Points on a hilly landscape, in no order, each with its height.
From any point a ball rolls to the lowest of the 2 points nearest to it. It stops when none of these is lower. Distance is the straight distance between rows; heights are no part of it.
z_341 (h 875): [ -3 -22  22 -13  -3 -12  14  -5  -6 -14  10   2 -10  14   3   9   0  -9
 -15  12   9]
z_931 (h 376): [  5  -2 -30   0 -10   9  -8  -1  16   6 -13   4 -13  -2 -11  -4  -6   1
  11  -4  -8]
z_74 (h 594): [  6 -11  -3  -8  11  23  -3  10 -13  15   8  -5   7   6  -3  -5  -6   9
   1 -15   1]
z_654 (h 629): [-12  -8 -13  -2   8  -2  -1  -1  -3   0  13  10  13   2  -1 -13  -1 -14
   3  -3   5]
z_215 (h 603): [ -3  22   1  -9  -2  19 -14  -2   3   3   6 -12   3 -12  11   7  -3  -4
   0  -3   4]
z_161 (h 222): [ 15 -20   5 -21  -4  11  15  11   2   2   8  -2 -11  13 -16  11   1   5
  -1  -9  -8]
z_757 (h 228): [  9   3   7  11   6 -37  11  -3  -7  -1  -9   9   8   0   1  -6   9   6
  -5  -8 -11]
z_603 (h 310): [ 17 -15  -5  -7  -2  15   9  11   0   4   1  -1  -7  14 -24   7  -3   7
   1 -10  -7]
z_892 (h 673): [ -2 -24  -1  -2   4 -26  14   2 -10   1  -5  11  14   0  -8  -1   7 -14
  -6 -21  -9]
z_338 (h 469): [  1   4  21   7   3 -11  10 -12   2  -4 -23  -1   0   9   7   7   7   1
 -14  13   6]
z_821 (h 354): [  2  24   2  10   3 -21  -2  -7  -5   3   5  -2  10   0   9  -8  17   3
  -3   2 -12]
z_645 (h 190): [-18 -14   6  -9   4  -8   8 -13   6  -6  14   6   1   6  -2  -2   9 -14
 -10  -1   3]
z_874 (h 450): [ -2   3  21  11   0 -13  12 -14   2  -2 -30   3   4   3  13  -2  11  12
  -4  19  -3]
z_53 (h 303): [  8 -15  -6   2   8  10   2   7   7  -2  -4   2  -8   9 -16   9  -4   2
   3  -1   0]
z_419 (h 387): [ -9   9 -12   1 -12  14 -20  11 -11  -1  20  -1  -3 -18  12  -1 -13  -9
   8  11   9]
z_274 (h 638): [-14   5   4 -13   6   9   4  -4  12   0  12  -4   6  -7  -3  -3   2 -12
   6  -6   0]
z_121 (h 172): [-11 -27  10 -18   7   2   6  -6   1  -3  16   5  -4   7  -5  -1  -1 -10
  -6  -3   5]
z_59 (h 642): [-11 -18  -6   0  11  -7   8   1  -7   3   4   9  18   1  -9 -14  -3 -19
   0  -9   3]
z_833 (h 243): [  8  -4  16  -3   7  -4  11   5 -11  -2  15   1  -1  14   2   2   7   8
  -7  -1   5]
z_168 (h 495): [ -4  -1  -5   1 -22   9  -8  -6   0  -4  10 -13 -24   1  -9  -4  -9  10
  -9   6  14]
z_804 (h 591): [  2   4 -19  15   6   0  -9  10  -1  -1   1  12   7   0   9  -4   0  -2
  10  13  -3]
z_746 (h 656): [ -7 -21  -3  -2   6 -14  13   3 -12   2   3   3  22 -10 -12 -12  -2 -13
  -4 -22   0]
z_163 (h 293): [ 12   0  20   0   7 -27  13  -3  -7  -3 -10   5   4   7   5   5  15   3
 -10  -7  -9]
z_475 (h 357): [-13  25  -7   9 -15   4 -11  -4   0  -4  -7  -1   4  -7  17   6  -3  -7
   6  27  -1]
z_794 (h 531): [ 12  -6 -21  -5 -14  18 -13   7  -6  13   7 -10 -11  -3  -6  -7  -4  11
   1 -17   2]
z_3 (h 648): [  9 -12   4  -2  18   0   7   7 -12   0 -10  -1  19   2 -10  -3  -7 -11
   0 -18  10]
z_51 (h 612): [ -1   1 -13   7  11  -9   1   6   0   2   5  15  11   5   4  -6   4  -6
   5  -2  -3]
z_737 (h 213): [  3  15   6  -4  -2   7   2  -7   4   5  12  -6  -5   9   1   3  14  15
 -11   0 -10]
z_664 (h 540): [  8   5  -2  -1  13  10 -11  -2   3   1  -8  -2  -6   0   3  10  -6   2
  -7  -6  16]
z_851 (h 732): [ 12  24   5  10   1   3  -8  -3   7   4 -17  -7  -3  -3  13   9   6  17
   3  10 -10]
z_587 (h 816): [ 16  -8  11   1  -6  -2  14  14   4  -5   2   5 -10  15  -9  14   2  13
  -1   6  -6]
z_567 (h 224): [-19 -14   5  -3   3 -16   9  -4   9  -9   5   7   7   0  -5   0  12 -18
  -4  -5  -4]
z_426 (h 754): [ 15   8   5  12   3   2   0   2   5  -1 -15   1 -10   7   4   9   6  23
   2   8  -9]
z_733 (h 294): [ -9  -9   4   4   8  -5   9  -1  19  -8 -17  13   3  -1   1   1  10  -4
  12   4 -14]
z_679 (h 344): [  0   1  -5  11   3   3  -9  -1   9  -9 -16   4  -8  -2   5   4  -8   3
   4  19  13]
z_177 (h 262): [ -8 -15   6   4   8 -12  13   5  12  -7  -6  11   5   2  -3   5  12 -11
   2   2  -8]
z_510 (h 571): [  1   7 -21   9  -5   7  -9   9   6  -2   6   5  -5  -1   1   1  -2   5
   6   9  -2]
z_253 (h 223): [ -7 -21 -14  -6  11  22  -1   2  -1   2   5  -2   4   1 -20  -6  -9 -13
   5   3  -1]
z_962 (h 297): [ -8  24   6   1  -3  -7  -5  -3  -7  -6   0  -8  12 -12  10  -1  -6 -12
   1   0  14]
z_526 (h 348): [  5   7 -24  -7 -10  18 -12   3  13   5  -6  -1 -11  -9 -10   6 -10  -6
  12  -3  -7]
z_703 (h 174): [  5   9   4  20   0 -38  10  -5  -8  -1  -9   3   8 -11  -6  -7  -2   7
 -10  -7 -13]
z_633 (h 340): [-13  12  -5   5  -5   3   0  -9  18  -3 -13   9  -1  -4  11  -4   4   5
   6  17 -11]
z_831 (h 435): [ -4  14  12  18  -2 -20   5 -10  -1  -3 -25   2   7  -2  15 -10   8  12
   1  20  -1]
z_735 (h 368): [ 15 -10  17  -2  12 -12  13   8  -4  -3  -8   7   6  11  -1  15  12  -2
  -4  -8  -7]
z_812 (h 311): [  8 -20  17 -19  -4   8  13   5   9  -8   3  -3 -14   8 -12  16   3  -1
  -3  -6  -7]
z_653 (h 433): [  7 -14 -21  -1 -20   1   1   4   0   0   2   0 -16  12 -25 -12  -2   2
   7  -6   1]
z_701 (h 515): [  6   6  10   1   5  11  -3  -6  11  -3 -12 -10 -10   6   0  14  -5   3
  -4   2   9]
z_271 (h 79): [  0 -21  10 -25  -4  12   9   4  -2  11  20   0 -13  12  -8  -1  -4  13
  -2 -12  -5]
z_243 (h 265): [-12   5   1  -1  -6   5  -4  -1  -4   5  32  -4  -4   6   9 -10   2  17
  -6   2   5]
z_753 (h 378): [  9 -31  12 -11   9  -8  17  13 -19   1   9   9  11  16  -3   4   6  -9
  -5  -8  -4]
z_459 (h 859): [ -4 -16  13  -8   0  -3  10  -9   7 -11  -2   2 -14   9  -6  14   0  -8
 -12  13   4]
z_904 (h 266): [  1  20   6   5  -3  -3   3 -10   4   8   4  -8  -1   9   4   6  20  14
  -9  14 -13]
z_17 (h 296): [-12  12  -7   7   5  -9  -6  -3   4  -7 -16   8   6 -12   9  -3  -9 -18
  10   8   8]
z_677 (h 562): [ 11 -14 -17  -5  -4  22  -9   9 -13  17  10  -4  -3   8  -3  -5  -7  16
  -2 -15   1]
z_647 (h 620): [-9 21 -4 -9  0 11 -7 -8 12  3  4 -1  3 -7  6  5  2 -8  3 -1 -3]
z_295 (h 261): [  6 -22 -17  -2  10  18  -4   3   5   2 -10   4  -4   3 -17   2  -9  -6
   6   5  -1]
z_848 (h 307): [  6 -16  12  -3   9  -4  11   6 -10  -3   7   7   4  14  -4   1   5  -1
  -4  -6   2]
z_873 (h 550): [  5  12 -13   7 -15  10  -7  -1   9   0   1  -4 -12  -1   1   4  -2   9
  -1   6   1]
z_169 (h 318): [ -5  -2   0   3   0   2   8  -5  23  -6 -15  11  -7   0   3   2   8   6
   8  11 -14]
z_320 (h 490): [  5   5  20   6   3   4   6  -7  10  -5 -21  -4  -6   7   3  12   2   4
  -7  12  10]
z_327 (h 308): [  4  18  16   6   3 -17   6 -10   0   5  -1  -3   3  12   5   0  22   9
 -10   9 -17]
z_502 (h 211): [ -8   2   5  -9  -7  14  -2   1   4   8  26 -11 -10   1   3  -6  -2  21
  -4  -3   1]
z_166 (h 580): [ -3   4  -4 -12   7  18 -19   0  -5  11   8  -9   1 -15  15  -2 -10  -2
   4 -10  12]
z_128 (h 672): [-21 -13  25  -8   0 -13  11   2  -3  -7  10 -11  12  -8  -6  -5   0 -12
   0 -17   7]
z_578 (h 227): [ -1  19  -1  17  -7 -33   5  -9  -4  -2 -16   2  15 -19   0  -8 -10  -1
  -4  -2  -4]
z_779 (h 403): [  2  26  -6  15  -2 -22 -12  -3  -9   1 -17   8  10 -16  23  -9  -1   0
  10   9 -11]
z_376 (h 563): [  5  -3  -9  -2   8  15 -21  -1 -10   6   4  -4  -5  -9  11   1  -8   0
  -5  -9  19]
z_632 (h 405): [  6 -10 -24   1 -16   1   2   1  12   2  -5   7 -17  10 -23  -5   0   4
   7  -5 -10]
z_629 (h 655): [-22  -3  19 -12   5   1   9  -4   4  -4  14 -11  10 -10  -3  -7  -1 -15
   4  -9   7]
z_863 (h 107): [ -9 -40   7 -18   4   9  10   7  -2  -2  17   3  -3   8 -17   0   1  -8
   1   2  -4]
z_450 (h 503): [  7  -7 -25  -2 -26  11 -17   5  -8   7   8 -11 -16  -4 -12 -15  -7   3
   6 -16   7]
z_57 (h 381): [  3  25  -4  13   2 -25  -8  -6  -8   1  -5   2  11  -8  17 -12   8   0
   4   2 -12]
z_966 (h 668): [  7   1  -5   1  16  -8  -4  -1  -7   4 -13   5  16  -6  -2  -2  -8 -12
   1 -18  10]
z_917 (h 714): [ 14  23   6   8  12  -2  -9   0   6   2 -22  -3   4  -7  15   6   6   7
   8  -1  -7]
z_982 (h 712): [  3  -3  18  10   1 -26  16   3  -8 -10   1  -3  12  -4  -9   4   1  -4
  -6 -12   3]
z_335 (h 680): [  9   9 -12   1  16  -4 -10   1  -2   4 -15   6  13  -7  11  -1  -3  -7
   4 -11   6]
z_708 (h 844): [  4  -8  11   0  -9   3  11  -1   7  -9   3   1 -17  15  -7  11  -1   6
 -10  14   4]
z_422 (h 359): [-14  20 -11  10 -20   5  -9  -8   8  -3 -12   4  -4  -8  19   1  -2   5
   5  30  -8]
z_399 (h 267): [ -5  19   1  12   0 -19   2  -3  -3  -7 -11  -2  13 -12   5  -3  -8 -11
   2   0   8]
z_457 (h 177): [ -6 -25  -2  -7   3  18   6   8  -3   2  14  -2   2   6 -23  -7  -6  -1
   3   0  -4]
z_241 (h 312): [ -7  15  -5   3  -8   5 -11   0  -5   1  27  -4  -3  -2  14  -2   5   7
  -5   9   5]
z_544 (h 137): [  8   7  17 -11   4   4   4  -4  -5   7  15  -5  -2  11   4   5  12  14
 -14  -4  -4]
z_373 (h 176): [ -6 -10   4 -15  -1  14   0   0   2   9  20  -8 -15   4  -6  -6  -9  15
  -1  -8   6]
z_439 (h 524): [  4  12  -4   5 -20  12 -10  -5   1   2   9 -17 -17   0   1   4   2  16
 -12   2   5]
z_225 (h 694): [  9  21  -5   4   7  -5 -13  -2  -2   5 -13   2   9 -14  18   4   1  -7
   7  -8   3]
z_957 (h 351): [ -7  15  -4   5 -15  13 -15   6 -10   0  23 -10  -3 -15  16   0  -6   6
   1  10   8]
z_305 (h 331): [-14  29   0   3 -13  -3 -14  -2 -11  -2   0  -1   7 -14  18   6  -6 -19
   7  11   3]
z_713 (h 690): [ -9  -5  21  -4  -2 -19  15  -2  -1  -7   2  -7  10  -8  -8   2   7  -8
  -7 -20   3]
z_667 (h 473): [  3  -8 -15  -1 -20   8 -14  -2   0  -1   7 -11 -23  -2 -15 -11 -11   4
  -1  -3  17]
z_501 (h 320): [ -6   6 -16   8   3   3 -16  -1   6  -7 -13   6  -5 -10  10   4 -13 -13
  10  18  11]
z_862 (h 421): [ -3  19   5  17   0 -13  -4  -4  -4  -5 -26   6  10 -12  25 -11   0   8
  11  19  -2]
z_232 (h 786): [ 23  -2   7   8   3   0   4  12  -2  -1  -4   4 -11  17  -3  11   2  16
  -2   4  -2]
z_955 (h 268): [ -1  -9 -17  -9   2  26 -13   7  -3   6   6  -7   3 -11 -12  -5 -17  -9
  12  -1   2]
z_142 (h 623): [  7  -9   2  -2  18  15  -1  11 -15   7   1  -3  16   4  -3  -5  -6  -4
   5 -13   9]
z_24 (h 309): [ -6   7 -20 -11  -1  22 -14   3   6   5   5   0   0 -12  -6   1 -11 -14
  13   5  -5]

For each start below, name the point where the ball stops.
z_733 => z_863
z_274 => z_544
z_957 => z_271
z_225 => z_667
z_701 => z_544
z_654 => z_667
z_459 => z_667
z_779 => z_544
z_74 => z_667
z_419 => z_271
z_653 => z_863

Call two points neighbours if one is among the 2 nearest of the other. Go from one point of each pair to the other, from neighbour to neighbour, staying as low as possible. Name the highest point that can't be avoided.
z_271 / z_703 => z_422
z_703 / z_544 => z_735
z_271 / z_863 => z_603
